Each row is a point on a landscape with many valleys, with its height.
From any point a ball takes the steepest step (drop divided by distance) to one of its 6 nearest points. It stops when none of these is lower. Distance is the straight distance between rows; heights are no part of it.
Z_630: [114 131  99 135 151  98 111 181 133 113 192  95 140 113 146 171 150 105
 134 144 113 143]  (h 304)
Z_191: [112 177  52 132 165 102 119 190  69  89 167 114 134  90  83 119 159 129
 141  94 146 146]  (h 317)
Z_169: [114  87 136 119 133  95  98 115 184 112  89 168  97 115  82 101 126 135
 136 114 162 107]  (h 79)
Z_448: [114  97 153 158 128 113  95 136 186  80  68 137  82  85 155 143 136 119
 108 131 150 120]  (h 142)
Z_22: [123 144 158 155  85 134 136  87 163 136 118 125 148 121 151 120  89 132
 149 103  92 131]  (h 84)
Z_577: [ 83 125 160  92 125 111 132 107 169 106 107 172 108 114  72  97 144 103
 131 106 137  94]  (h 285)
Z_825: [147 194 134 120 102 175 170  85 103 180 152 121 175 151 129 144  74 125
 125  77 120 112]  (h 440)
Z_249: [123 120  96 118 100 138 152 113 154 155 107 140 117  98  68  99 143 109
 121 161 125  88]  (h 223)
Z_838: [116  92 160 142 108 130  90 126 214 114  94 144 138 111 170 140 107  87
 116  98 135 157]  (h 147)
Z_770: [113 162 150 122 122 156 125  88 128 169 137 151 126 121 136 145 115 131
 144 127  93  84]  (h 453)
Z_163: [196  97 110 173 151 122 133 152 118 114  22 120  94 132 134 127 135 186
 137 183 179 137]  (h 250)
Z_764: [104 129 141 126 182 126 105 138  98  88 169 132 137 157 115 158 163 116
 123  93 147 154]  (h 340)
Z_805: [135  70 174 139 137  90 141 146 193  97  44 117  74 102  97  75 163 155
 154 159 169 115]  (h 131)
Z_428: [120 163 107 102  82 133 160  95 160 165 149 132 141  69  75 100 107 112
 138 153  95  70]  (h 182)
Z_58: [136  94 179 144 116 127 151 137 180 113  51 144 101 153 104  85 162 143
 202 134 127 105]  (h 241)
Z_184: [154 112 154 162 137 144  94 139 151 123  46 119  85 108 159 121 151 167
 138 166 147 163]  (h 286)
Z_694: [155 104 108 104 129 140 165 170  59 132 149 169  66 172  61 106 131 171
 112 106 170 150]  (h 164)
Z_453: [ 87  94 131 103 162 136 119 133  80  96 146 152 117 178 144 128 137 126
  78  54 181 147]  (h 507)
Z_648: [ 71 142  97  93 127  96  98 164 116  94 186 103 181 127 130 174 119  60
 109 132 106 144]  (h 240)
Z_592: [116  81 188 155 140  96 149  99 206 149  65  92 107 135 102  46 139 137
 180 178 126 124]  (h 125)
Z_399: [149 108  88 154 136  90 131 201 133  80 176 116  70 110 115 126 155 141
 122 188 139 142]  (h 187)
Z_873: [107 191 102 111 124 130 128 126  87 161 186 102 159 124 132 143 111 104
 142 123  93 140]  (h 536)
Z_353: [141 135 126 146 133 145 137 126 119 153 149 127 134 126 147 132 141 123
 144 137 116 114]  (h 537)
Z_422: [138 134 136 155 105 148 146 122 169 188  82  92 113 100 119  70 138 158
 142 184 114 122]  (h 130)
Z_36: [112 107 111 104 145 120 160 137  95 112 159 162 102 166 132 129 159 115
  97 104 157 136]  (h 461)
Z_845: [181 104 126  93 154 170 144 131  74 116  85 162  77 164 104 130 154 172
 132  99 199 119]  (h 262)
Z_303: [142  97 164 127 110 148 161 129 144 151  63 124 112 136  70  55 141 157
 181 157 108 109]  (h 192)
Z_971: [167 108 115 132 129 129 132 129 128 128 133 140 112 140 121 126 138 160
 123 189 145 101]  (h 293)
Z_511: [100  81 123 126  92 100 126 132 202  97 113 145  74  81  74 104 135 117
 146 139 145  75]  (h 148)
Z_502: [116 153  77 119 170 107 170 156  73 144 187 122 118 148  48 126 129 140
 125 126 140 121]  (h 238)
Z_43: [122 111 160 111 180 166 116  84  95 125  88 162 124 159 141 166 146 108
 107  50 156 128]  (h 891)
Z_760: [139 158 107 171 144  91 134 166  99 136 154  80 160 120 149 153 127 129
 160 156  82 139]  (h 520)
Z_115: [ 94 114  85  96 111 114 101 136 167  91 157 119 161  91 159 147 103  67
 102 140 116 131]  (h 178)
Z_729: [ 87 162 157  93 104 158 130  82 126 137 149 137 184 135 157 157  60  62
  99  65 115 151]  (h 151)
Z_793: [131 113 136 131 143 149 103 134 152 104 117 160 116 130 162 153 134 118
 115 139 135 133]  (h 209)
Z_962: [189 123 150 134 147 152 159 131  72 148  54 131 106 146 108  87 145 165
 154 161 149 106]  (h 251)
Z_783: [ 99 108 232 117  83 124 137 102 194 136 111 160 113 186 146 101 116 105
 164  85 116 126]  (h 281)
Z_564: [177  90 158 107 150 156 147 106 122 147  45 169 118 153  89  95 151 168
 170 123 161 109]  (h 306)
Z_940: [144 166  94 139 148 125 152 152  60 176 159 107 135 139  76 133 126 149
 144 181 127 108]  (h 276)
Z_148: [146  87  93 164 135 122 134 139 135 123 106 146  96 106  99 120 153 148
 119 149 144  88]  (h 225)
Z_289: [ 62 128  96  86 121 129 154  96 116 138 166 126 170 114  99 133  91  54
  77  97 126 124]  (h 402)
Z_884: [107 138 130 103 156 133 132 111 105 146 142 158 142 130 153 156 126 124
 101  97 129 134]  (h 541)
Z_632: [139 135 159 109 136 155 133  89 120 148  90 151 130 160 123 128 156 132
 162  85 111 112]  (h 553)
Z_221: [109 139 177  92 128 157 129  89 162 141  98 159 139 130  99 116 129 107
 155  62 134 122]  (h 488)
Z_722: [147 185 140 206  66 117 133  72 168 160 132  80 173  83 164 121  45 149
 117 134 120 153]  (h 141)
Z_7: [129 119 123 134  94 121  96 110 190 121 124 140 117  82 155 112 108  81
 115 132 136 114]  (h 220)
Z_769: [160 107 156 172 138 138  90 122 115 145  96 120 146 140 185 129 153 178
 120 171  93 185]  (h 467)
Z_177: [152 134 167 120 157 154 142  95  67 136 113 129 137 202 152 132 170 173
 142 133  97 155]  (h 475)
Z_671: [111  97 118  94 148 106 142 131  87  80 150 162  78 129 132 128 151 143
 102  93 173 139]  (h 414)
Z_871: [121 141 129 108  76 142 138  97 163 162 159 116 176  86 121 135  74 118
 114 120  80  95]  (h 219)
Z_98: [106 159 111  81 124 127 116 110 115 117 161 114 175 110 148 155 107  86
 128 102 120 139]  (h 410)
Z_785: [106 172  61 132 144  91 124 182  49 127 189 118 126 136  65 114 123 124
 126 139 133 127]  (h 224)
Z_438: [133 151  92 128  97 120 145 132 147 179 178 108 158 121 133 130  88 120
 117 171  99  92]  (h 401)
Z_256: [106 185 135 162 156 112 112 144  67 134 176  99 170 148 151 156 137 147
 158 132  96 161]  (h 538)
Z_728: [ 88 180  84 105 168 110 117 167  68  83 159 104 168 114 107 133 133 104
 107  71 147 165]  (h 345)
Z_443: [185 156 106 135 167 158 172 149  48 182 139 122 132 159  89 110 151 183
 160 181 126 110]  (h 322)
Z_509: [161 121 199 133 134 170 128 105 129 139  66 139 135 145 117 114 143 134
 167 113 103 133]  (h 332)
Z_371: [163 138 148 162 129 166 100 127 109 131 126 114 149 172 208 169 118 129
 128 105  82 166]  (h 215)
Z_167: [114 112 163  96 136 155  96  92 138 124 102 163 126 111 126 142 127  99
 105  62 129 117]  (h 424)
Z_513: [ 96 144 114 103 162 129 152 124  68 133 147 133 121 162  88 123 153 132
 100  95 142 149]  (h 476)
Z_536: [176 106 159 124 152 138 106 111 128 126  49 147  95 169 115 120 170 183
 163 127 147 114]  (h 421)
Z_10: [137 130 202 166  91 160 120  94 161 120  94 132 146 144 168 126 118 130
 140  76 117 158]  (h 143)
Z_746: [134 113 195 122 117 153 140 117 144 149  81 172 136 157 139 108 115 142
 183 111 107 117]  (h 221)
Z_557: [136 131 130 151 125 135 120 146 120 118 133 103 133 146 210 157 128 127
 130 137  91 173]  (h 183)
Z_688: [120  74 110  85  76  88 162 122 166  92 109 166  67 117  41  86 161 116
 153 125 152  95]  (h 194)
Z_650: [ 53 122  71 122 180 101 122 148  61 101 166  87 213 101  97 123 118  98
 114  32 133 153]  (h 350)
Z_896: [169  90 162 149 149 136 108 150  86 123 121 128 116 175 175 150 151 164
 146 143 123 162]  (h 409)
Z_716: [150  97 147  96 148 131 149 137  84  97 103 172  61 147 113 122 144 164
 116  99 174 107]  (h 258)
Z_835: [103 119 130  87 112 128 128  82 145 137 120 151 125 136  69 116 126  84
 103 106 128  71]  (h 450)
Z_123: [102 145  69 109 112 115 170 126 136 147 169 121 146 133  47 123 120  84
  91 160 121  87]  (h 330)
Z_532: [170  92 200 159 144 140  96 107 119 130  31 118 131 171 158  99 159 184
 158 133 109 164]  (h 490)
Z_81: [132 107  74  97  74 118 147 111 107 110 129 150  85 123  60  79 135  98
  80 115 140  79]  (h 256)
Z_243: [152 108  79 116 108  89 150 160 113  83 162 156  65 136  82 116 146 135
 115 154 160 123]  (h 149)
Z_695: [159 125 140 137 140 168 169 112 150 172  95 139 122 133  85  82 154 157
 195 157 109  92]  (h 197)
Z_351: [136 127 153 108 147 142 144 121 128 150  96 155 110 127  69  96 147 132
 156 105 121  95]  (h 347)
Z_748: [166  77  82 115 122 116 143 213  98  98 136 165  51 136 111 126 148 180
 130 178 170 132]  (h 165)
Z_222: [127 134 184 184  80 142  97 115 206 133 107 107 175  98 201 127  95  93
 134  92 115 171]  (h 124)
Z_548: [127  83 145 136 101 120 110 116 189 100  91 142 114 107 158 138 136  89
 122 127 117 108]  (h 196)
Z_824: [124 136 120 100 148 136 161 135  84 145 149 155  99 161  78 106 118 156
  99 100 154  98]  (h 99)
Z_485: [157 101 129 131 164 132 117 124 129 124 108 151  94 124 135 135 150 145
 129 147 147 119]  (h 289)
Z_618: [143 119 190 136 128 172  99 121 120 113  67 152 123 177 163 144 152 136
 131  95 111 148]  (h 400)
Z_812: [134  96  70 126 105 120 156 137 139 111 106 158  66 108  57  96 136 131
 103 148 159  69]  (h 193)
Z_223: [167 157 149 204  76 133 105 118 162 133 111 121 163 119 215 148  71 121
 129 109  92 171]  (h 144)
Z_92: [117 177 117 151 108 129 116 151 117 125 193  65 194 127 203 176  82 113
 145 128  90 171]  (h 168)
Z_110: [ 92 198  98 126 151 119  84 201  88  49 159  66 188  76 152 145 139  80
 140  87 117 144]  (h 174)
Z_355: [123 149 131 147  74 176 139  85 138 151 145 118 186 126 160 136  71 113
 134 107 111 118]  (h 162)
Z_407: [149  93 159 115 171 129  92 143  99  80 117 138  83 172 182 180 159 134
 100 108 163 167]  (h 542)
Z_290: [ 91 143 154 113 178 133 125 114  66 138 149 122 154 172 152 159 146 138
 115  89 119 167]  (h 483)
Z_621: [121 155  59 130 151  81 115 178 118  96 193 117 125  92  83 123 130 137
 122 124 140 133]  (h 269)
Z_133: [101 131 175 177  87  99 128 120 216 137  86 124 120  83 141  93  89 108
 146 148 119 149]  (h 136)
Z_456: [143 129 105 134 133 142 145 126 166 167 101 129 135 108 121 119 115 145
 136 195 110  73]  (h 234)
Z_356: [184  96 170 162 136 138  59 118 122 136  56 146 109 176 182 162 165 166
 131 125 108 157]  (h 492)
Z_497: [152 121  93 118 147 122 164 173  67 119 159 147  72 171  67 116 152 161
 106 132 165 114]  (h 161)
Z_941: [118 131 207 181  88 118 114  94 226 135 102 102 135 114 171 115  79 126
 155 109 116 147]  (h 122)
Z_574: [140 108 138 114 167 138 120 158  79 119 144 163 108 169 126 142 149 144
  97 114 164 157]  (h 469)
Z_501: [ 93 118  69 101 120  85 158 142 104 117 159 143 106 143  84 129 129 109
  73  96 171 113]  (h 311)
Z_973: [128  98 216 164  96 109 121 107 224  97  91 152 119 162 170 109 116 117
 156 101 119 165]  (h 177)
Z_987: [101 145  83 146 163 117  85 178  81  67 168 109 134 102 133 151 150 130
 144  76 151 159]  (h 346)
Z_336: [129  96 128 138 149 140 110 153 149 122 126 103 118 135 180 129 142 150
 122 177 134 147]  (h 287)
Z_11: [152 119 138 148 132 151 138  99 151 170  67 142 116 127 106 104 138 159
 173 145 102 105]  (h 127)
Z_773: [109  96 120 109 106 104 136 114 176 101 106 153  89 117  50  93 142  95
 132 107 138  98]  (h 179)
Z_528: [125 112  69 112  86  92 147 122 174 103 166 140 120 106  90 102 111  87
 101 161 139  98]  (h 416)
Z_503: [ 97 154 145  81 134 152 142  87 133 149 150 156 153 124 138 132 128 107
 124  79 107 116]  (h 590)
Z_711: [ 83 129  73  77 103  90 154 109 120 119 177 124 164 110  99 127 128  73
  86 123 129 109]  (h 454)
Z_996: [134 169 113 137 147 134 138 137  77 181 180  88 155 156 132 142 110 124
 150 145  88 121]  (h 742)
Z_679: [147 104 145 149 123 136 131 115 184 135  79 154 100 101  90 104 124 137
 158 158 128 110]  (h 137)
Z_396: [125 135 154 166  97 125 135 104 197 186 109 120 119  83 109  96 111 134
 159 154 112 135]  (h 123)
Z_976: [110 110 133 109 104 121 138 109 180 112 127 158 121 102  90 112 149 102
 134 117 120  76]  (h 205)
Z_726: [112 143 133 147  90 135 133 108 179 166 130 108 146  73 129 103 104 134
 138 161 109 120]  (h 138)
Z_217: [142 131  70 143 139 103 118 180 132 137 166 112 113 118 116 143 141 131
 125 199 124 114]  (h 367)
Z_121: [168 103 131 124 145 148 147 139 153 111  65 161  63 125 105  93 132 162
 154 141 155  89]  (h 166)
Z_689: [137 104 132 163 124 129 117 131 206 133  92 120  86  90 136 109 143 137
 117 186 136 142]  (h 188)
Z_522: [111 190  99  82 132 149 160 106 102 180 168 136 173 126  84 125 120 107
 117 163  95  84]  (h 374)
Z_55: [142 167 130 161 108 142 135 117 147 146 134  91 154 116 177 141 104 127
 107 150  93 142]  (h 334)
Z_346: [126 136  98 143 141 120 155 152 128 140 160 126 133 114 123 132 103 123
 142 183 113 126]  (h 548)
Z_449: [ 96 126  93 121 105  94 118 137 163  94 188 132 124 104 137 148 112  89
  91 142 137 100]  (h 336)
Z_518: [135 151 152 138 106 176 141 104 104 144 127 146 151 136 155 147  91 122
 153 109  79 118]  (h 371)
Z_880: [171 146 130 145 154 155 148 126  64 185 118 124 142 173 136 131 144 174
 148 146 115 142]  (h 470)
Z_5: [123 128 123 153 129 135 126 124 170 128 107 115 129  91 125 120 133 153
 120 192 144 117]  (h 233)
Z_998: [175  91 112  84  95  97 145 140 135  93  89 186  51 128  54  94 139 144
 149 112 176  79]  (h 202)
Z_929: [132  93 154  92 194 139 125 122  74 119  89 157  82 165 132 140 154 156
  96  49 189 154]  (h 876)
Z_176: [115 167 145  83  89 150 162  78 130 159 148 131 177 135 117 125  75 101
 119  93 108 117]  (h 319)
Z_24: [142 137 186 116 148 174 105  96  77 138 122 167 140 177 172 155 148 149
 105  83 110 165]  (h 558)
Z_237: [135 117 174  96 134 160 130  97  93 142 103 167 141 156 130 135 134 129
 114  64 119 142]  (h 803)
Z_556: [128 172 129 171 121 140 130 129 112 170 153  93 146 146 196 142 107 162
 138 175  78 150]  (h 477)
Z_66: [117 137 127 120 117 137 108 109 178  90 137 147 149 108 152 150  96  78
 111 107 109 144]  (h 154)
Z_798: [ 80 158 107  96 125 115 159 114 106 164 196 112 187 113 102 136 104  95
  99 138 123 136]  (h 458)
Z_416: [118 179 169 103 112 164 132  98 117 145 139 128 142 150 151 162 126 121
 122  85 105 124]  (h 562)
Z_423: [105 117  63 119  77 110 136 107 210 132 162 118 125  77 112 118 121 100
 105 193 123 103]  (h 502)
Z_951: [ 94 127 109  84 103 129 130  78 121 105 123 142 136  97  97 127 120  44
  81  97 125  99]  (h 365)
Z_549: [113 137  82 141 129 102 120 148 166 160 176  81 130 101 156 141  93 107
 107 204 113 132]  (h 651)
Z_894: [164 114  83 148 163 123 124 168  86 136 152 121 111 145  72 129 157 151
 167 186 150 106]  (h 299)
Z_46: [ 91 199 117 128 163 136 120 155  51 134 164  88 199 147 132 147 139 124
 154  84 115 165]  (h 435)
Z_398: [ 94 153 115  89 101 111 131 132  87 122 200 115 179  95 148 135  84  58
 117 114 100 132]  (h 344)
Z_468: [ 87 102 181 103 124 128 113  92 156 116 109 174 116 139 106 118 136  92
 129  53 126 122]  (h 255)
Z_298: [102 183  85 117 150 125 135 163  88 142 185 108 148 128  75 123 127 115
 125 130 124 125]  (h 73)
Z_384: [133 148 132 107 142 147 147 102  76 163 156 120 147 162 128 161 135 127
 115 106  90 121]  (h 747)
Z_842: [137 106 123 130 116 146 131 119 191 120 138 131 119 114 153 128 116 127
 130 162 114 129]  (h 271)
Z_380: [131  66 155 118 107 122 152 104 153 136  78 133 101 156  61  67 126 133
 180 143 147  87]  (h 230)
Z_786: [ 75 187  82 142 176 138 111 176  53  99 155 102 201 121  94 115 125 131
 124  47 152 157]  (h 349)
Z_814: [142 121 172 137 116 165 120 112 149 147  79 119 133 133 151 133 135 156
 150 132  92 120]  (h 189)
Z_950: [162  87 128 103 135 138 124 129 123 104 117 163  76 116 120 121 141 144
 129 118 169 110]  (h 298)
Z_20: [107 132  68  88 108 121 158  91 132 131 124 139 141 118  76 108 140  83
  91 131 126  90]  (h 291)
Z_118: [111 100 122 116  94 110 120 112 202  96 129 152 109  85 111 117 139  90
 107 131 138 103]  (h 253)
Z_280: [148 137 116 159 151 138 132 122  94 159 138 100 159 146 149 161 139 164
 133 180 100 136]  (h 524)
Z_795: [126 145 127 115 148 149 104 149  89 141 155 117 146 168 170 156 131 120
 115 137 113 141]  (h 355)
Z_687: [142 115 105 162 146 121 111 158 124 138 155 117 145 122 184 151 146 140
 125 168 117 142]  (h 338)
Z_653: [127 138 167 166 105 107 142 124 201 152  88 116 133  81 133 100 115 130
 147 144 107 146]  (h 112)
Z_714: [158 140 135 129 145 160 162 124  75 144 110 153 125 172 102 136 145 172
 133 135 144 134]  (h 351)
Z_63: [ 43 136 113  82 160 113 113 141  86  98 180  96 196 122 139 128 120  80
  88  96 141 151]  (h 313)
Z_599: [130 141 148 160 100 122 148 118 202 172  90 104 109  69 124  66 110 141
 137 188 121 121]  (h 140)
Z_330: [147 112  86 145 163  88 101 199 103 108 170 148  92 124 120 139 151 156
 134 148 159 134]  (h 145)
Z_463: [136 117 169 152 105 129 127 109 153 156  48  98 113 125 133  81 133 156
 156 155 121 147]  (h 107)
Z_370: [139 163 120 167 131 117 134 158  84 182 138  81 153 125 143 124 143 174
 172 197  99 159]  (h 296)
Z_955: [ 92 126 126 101 141 139 116 110 123  89 163 137 131 138 164 147 147 103
  82  75 157 133]  (h 207)
Z_936: [140 172 125 174  83 143 133  83 149 168 165  97 181 122 200 166  75 147
 125 146  87 149]  (h 263)
Z_229: [150 126 110 101 119 118 139 105 134 124 131 158  93 112  92 124 127 117
 101 144 145  95]  (h 261)
Z_631: [140 134 120 157 116 127 141 130 142 164 114  98 133  98 145 110 140 183
 127 204 117 136]  (h 128)
Z_749: [110 149 183 116  96 144 141  94 162 160 130 139 135 129 101 122 106  89
 135 108 105 102]  (h 227)
Z_307: [157  85 131 145 137 121 106 128 105 118 132 142 107 159 143 146 138 170
 123 147 145 119]  (h 381)
Z_67: [136  94 163 139 107 127 116 107 193 112  59 141  93  99 125 108 155 148
 142 131 132 136]  (h 133)
Z_26: [112 124  93 128 129 112 142 146 167 164 147  98 137  80  98 107 121 125
 108 199 122 102]  (h 359)
Z_446: [ 82 133 122  94 145 144 123  88  91 139 147 122 154 157 123 133 115 105
 101  90 126 129]  (h 621)
Z_819: [133 175 114 155 113 154 177 114 140 187 138  92 146  94 119 117  94 151
 149 174  90  75]  (h 186)
Z_158: [162  94 142 152 170 133 115 160 127 116  92 132 105 136 181 153 166 166
 114 175 147 162]  (h 325)
Z_626: [102 157 122 120 150  88  85 180 115  77 178  86 192  95 163 166 107  88
 143 118 111 165]  (h 167)
Z_833: [ 98 118 120  92 158 112 100 135 101  73 147 159 124 156 156 142 146 121
  73  82 171 166]  (h 265)
Z_367: [100 130 148  82 114 136 105  83 159 104 137 155 123 113 138 127 117  75
  79  72 117 135]  (h 117)
Z_531: [134 141  77 172 151  91 105 205 124  91 150 112 129 101 122 156 149 134
 147 162 127 139]  (h 226)
Z_600: [176 108 144 149 165 156 130 123  95 156  50 128 123 143 117 120 153 198
 141 170 122  96]  (h 295)
Z_737: [119  91 159 117 138 131  82 118 177  77 101 172 107 106 158 152 138  90
 103  87 149 126]  (h 150)
Z_386: [127 118 103 129 157 116 122 137 120  80 173 125  96 121 154 147 143 116
 121 146 139 130]  (h 300)
Z_928: [118  85 135 101 159 130 132 170  75  92 142 171  77 150 128 122 137 151
 116  82 198 169]  (h 510)
Z_310: [125 115 210 167  99 117 146 105 183 154  68 132 125 136 162  90 116 149
 176 129 119 145]  (h 92)
Z_801: [112 193 127 117 109 127 126 132  69 149 183  86 185 156 181 164 111 107
 155 108  71 162]  (h 361)
Z_665: [147 164 166 213  71 129 114  95 184 152 102 100 154 114 176 104  65 137
 131 128 105 146]  (h 139)
Z_866: [118 156 113 106  63 115 146 126 156 129 188  96 195  87 151 141  70  74
 108 128 102 118]  (h 284)
Z_79: [123 172 132 124 115 140 131 116 111 142 179  99 186 139 191 159  68  87
 132 124 120 135]  (h 216)
Z_635: [136 122 169 137 106 137 106 100 193 126  99 159 126 114 171 138 116 122
 121 131 111 155]  (h 153)
Z_898: [ 72 148 103 109 174 113 115 155  73 110 175 121 177 139 128 142 139 131
 112  48 172 172]  (h 339)
Z_878: [117 170 134 112  68 124 140  95 110 158 167 115 194 121 147 168  43  89
 123  94 115 138]  (h 213)
Z_537: [119  93 147  91 149 132 143 134  79  90 118 160  74 146 118 154 146 158
 112  69 184 131]  (h 571)
Z_292: [143 184 133 123 120 162 152  93  64 167 170 109 174 165 157 150  91 133
 129  98 107 150]  (h 575)
Z_683: [100 181 115 112 138 129 119 139  81 128 172 106 178 134 140 156 121  98
 126 124 119 143]  (h 297)
Z_700: [106 119 142 112 120 128  89 148 149  72 148 133 115 131 179 161 111  70
  95 112 133 122]  (h 171)
Z_460: [109 146  87 104 152 101 142 135  90 133 170 126 136 145  92 127 136 112
 108 128 131 119]  (h 290)
Z_763: [124 153 116 142  67 126 137 122 156 150 171  78 197  95 187 152  51  99
 117 135 109 135]  (h 274)
Z_849: [160 148 125 164 132 143 102 132  67 150 142  94 169 169 196 157 127 152
 156 140  77 161]  (h 283)
Z_186: [146 138 101 122 152 120 134 151  96 134 186 102 133 119 114 143 135 123
 128 146 122 108]  (h 415)
Z_587: [119 125 125 136  72 128 114 125 187 144 149 112 153  85 191 135  72 105
 109 128 104 147]  (h 113)
Z_421: [ 94 103 134 155 113 106 118 120 202 113  63 120  86  87 108  71 131 150
 139 168 138 127]  (h 146)
Z_826: [119 159 130 125 145 132 100 155 111 117 169 107 170 147 188 175 127 106
 136 112 110 160]  (h 132)
Z_116: [183 100 130 169 137 137 148 126 140 130  36 112 101 136  89  72 152 188
 160 171 156 102]  (h 204)
Z_561: [185 100 123 135 155 128 116 144  99 109  96 155  69 148 150 137 156 162
 126 120 163 131]  (h 420)
Z_822: [123  80 101 147 116 103 103 122 208 135  71 108  82  57  81  72 130 135
 104 191 148 102]  (h 212)
Z_350: [111 198  81 124 174 119 112 167  43 132 169  95 161 129  61 134 139 119
 133 101 118 146]  (h 348)
Z_192: [126 109 227 156 107 108 110 125 186 128  48 121 116 145 170 108 129 163
 140 101 123 194]  (h 66)
Z_851: [132 107 117  73 115 112 149 122 137 106 103 159  75 124  59  91 135 121
 105 116 145  93]  (h 237)
Z_848: [122 175 100 112 165 142 154 119  63 168 168 113 164 163 101 139 140 153
 123 124 137 137]  (h 556)
Z_88: [135 135 216 118 135 135 135  95 148 124  77 172 129 150 123 119 147 121
 153  58 136 132]  (h 616)
Z_385: [145 132 180 179  92 143 124  92 170 170  64 112 142 105 194  94 123 139
 122  96 112 177]  (h 101)
Z_904: [ 72 125 131  83 135 130 124  98 110 103 153 140 160 142 151 133 129  67
  83  70 138 129]  (h 175)
Z_359: [166  69 124 145 145 132  97 156 103  79 107 142  87 165 179 169 172 164
 128 118 169 174]  (h 439)
Z_493: [120 132 136 107 151 149 142 110  97 141 142 161 131 130 109 119 151 112
  96 114 124 104]  (h 543)
Z_395: [156  79 118 101 128 134 152 144 103 111  76 170  57 136  76  80 144 179
 143 130 175  93]  (h 185)
Z_715: [ 99  96 137  86 142 130 120  97 120 108 102 155 101 141 114 132 137 122
  83  27 169 123]  (h 718)
Z_65: [127 103 149  85 114 123 116 119 168  86 124 159  93 129 112 133 159 118
 105  81 159 109]  (h 321)
Z_924: [125 145 165 140  69 145 171  92 175 168 118 143 144 140  80  81  98 141
 189 122  99 104]  (h 181)
Z_768: [112  93 208  98 127 123 150 101 151 135  89 143 115 157  93  82 127 148
 176 127 120 101]  (h 266)
Z_340: [159 182 107 150 133 129 112 156  54 158 179  83 161 163 142 157 139 152
 170 127  88 148]  (h 617)
Z_206: [ 85 119 119 108 136 101  98 149 151  76 169 108 139 113 151 170 129  79
  97 102 135 135]  (h 169)
Z_18: [118 175 101 174 163  97  89 190  79 112 149  86 157 114 134 151 143 114
 140 133 114 144]  (h 327)
Z_799: [132 162 122 144  80 147 145 100 154 192 100 121 138 101 108  95  85 134
 158 130  90 102]  (h 160)
Z_170: [101 153 163 124 114 177 144  99 128 151 108 150 151 148 138 132 114 127
 126  61 125 140]  (h 549)
Z_500: [125 137 140 131 115 160 128 127 129 125 146 119 157 116 187 167 100 100
 116 118 109 139]  (h 206)
Z_93: [143 131 122 140 142 160 153  92 113 186 120 114 136 112 127 115 125 162
 157 193 106 103]  (h 100)
Z_963: [ 78 163 109 103 203 119 149 149  54 128 187 138 120 152  87 123 148 128
 123  98 149 146]  (h 335)
Z_791: [145  94  81 103 122 105 162 131 114 128 140 155  80 129  67  99 124 130
  93 137 151  98]  (h 170)
Z_180: [ 82 112 143  67 100 153 126  95 139 109 140 146 175 130 119 137 101  60
  82  57 109 130]  (h 47)
Z_412: [195  59 131 148 147 128 128 180 130 104  72 112  54 117 134 126 125 182
 124 177 211 149]  (h 248)
Z_879: [129 143 126 127 145 113 111 160 106 128 165 112 130 126 137 139 143 132
 129 162 150 109]  (h 433)
Z_524: [123 104  82 119 106  88 125 155 141 108 163 131  88 104 122 131 127 131
  93 171 126 102]  (h 239)
Z_661: [136 117 156 118 154 144  91 119 142  96 109 157 122 147 164 160 144 106
 110 107 136 133]  (h 232)
Z_404: [134 125 182 155 119 128 149  94 191 158  89 132 127 115 100  78 135 152
 173 162 128 112]  (h 120)
Z_663: [151 101 143 140 136 148 110 124 149 118  89 155 108 147 182 170 153 134
 121 129 119 142]  (h 252)
Z_459: [133 122  67 111 117  97 138 138 135 119 193 108 140  98  92 123 114  86
  99 183 101  83]  (h 395)
Z_465: [125  94 118 117 140 112 107 118 146  79 131 145  73 116 170 143 161 118
 100 121 174 119]  (h 267)
Z_143: [132 123  54 140 120  94 132 194 107 122 186 102 116 101  66 129 121 144
 127 178 123 124]  (h 228)
Z_486: [200  92 130 117 146 132 151 157 103 123  29 137  81 164  83  90 142 216
 169 141 167  98]  (h 211)
Z_366: [121 137  75 131 130  70 109 160 134 106 187  76 155  95 121 148 126  95
 126 154 111 132]  (h 443)
Z_159: [117 137  56 144 124  65 128 162 144 112 203  90 157  83 110 135 142  85
 117 179 136 125]  (h 597)
Z_69: [148 127  92 194 153 117 130 183 114 152 160  93 131 139 109 138 165 157
 147 216 110 128]  (h 337)
Z_53: [142 135 151 145 153 142 113 141  83 142 132 125 135 169 175 152 164 155
 130 132 111 160]  (h 352)
Z_948: [178 113 174 137 155 165 106 120 135 135  50 139 127 170 150 135 159 163
 146 112 128 134]  (h 396)
Z_320: [125 167  37 110 119  63 149 171  95 102 186 108 119 124  52 126 137 124
 107 138 132 115]  (h 254)
Z_734: [107 100 173  99 122 110 130  91 179 123  91 146  94 152  86 119 121 142
 159 109 161 105]  (h 195)
Z_323: [134 169 145 132  97 148 119 106 147 125 141 113 179 108 190 155  64  82
 120  91 122 137]  (h 203)
Z_605: [124 101  89 143 103 115 143 126 177 119 133 147  79  79 112  98 138 127
 107 176 133  88]  (h 273)
Z_906: [212  83 101 124 146 151 147 143 102 108  57 130  79 161 116 112 145 202
 156 168 184 138]  (h 231)
Z_27: [ 94 136 124 121 122 107  92 152 139 100 171  75 187 100 183 171  93  85
 124 134 117 139]  (h 159)
Z_651: [110 113 159 117 116 124  82 104 208  98 124 151 137 100 174 151 110  71
 116  97 111 136]  (h 114)
Z_568: [145 137 123 158 142 142 104 119  71 163 132 116 165 175 156 136 150 171
 164 170  88 155]  (h 489)
Z_911: [185 122 116 178 148 138 114 153 134 143 105 104 102 127 141 147 136 183
 134 202 167 148]  (h 288)
Z_946: [113 189 108 164 150 102  92 152  86 114 167  77 178 140 200 179 116 117
 179 125  66 180]  (h 200)
Z_489: [145 138 107 177 154 113 124 158  97 172 121  77 134 133 161 148 145 166
 161 189 103 148]  (h 377)
Z_168: [152  73  85 128 120  93 112 153 147  96 119 142  69 105 132 115 132 143
 115 146 155 117]  (h 249)
Z_709: [111 139 146 132 130 120 114 150 117  85 167  86 159 135 218 177  96  84
 116 131  96 165]  (h 152)
Z_780: [156  81 120 122 134 144 104 163 136  76 100 149  66 132 141 135 145 152
 127 136 174 144]  (h 307)
Z_919: [147 156 100 120 147 149 147 130  83 173 168 120 122 134  86 142 155 142
 114 148 137  96]  (h 333)
Z_296: [ 96  99 114  93 108 124 148  91 128  95 129 164  87 116  83 134 143 111
  76  83 151 112]  (h 491)

For each start below, name the point where the ball stops.
Z_453 => Z_180
Z_532 => Z_192
Z_574 => Z_180
Z_290 => Z_180
Z_948 => Z_192
Z_998 => Z_192
Z_412 => Z_192

Call two points neighbours if one is among the 6 nearest of the other. Go from one point of each pair to the other, from neighbour to neighbour, staying as low as possible. Name the highest point that can't be avoided.
Z_180 and Z_243 => Z_688
Z_243 and Z_298 => Z_143
Z_826 and Z_93 => Z_700
Z_22 and Z_651 => Z_838
Z_824 and Z_243 => Z_497
Z_330 and Z_243 => Z_748
Z_93 and Z_192 => Z_11
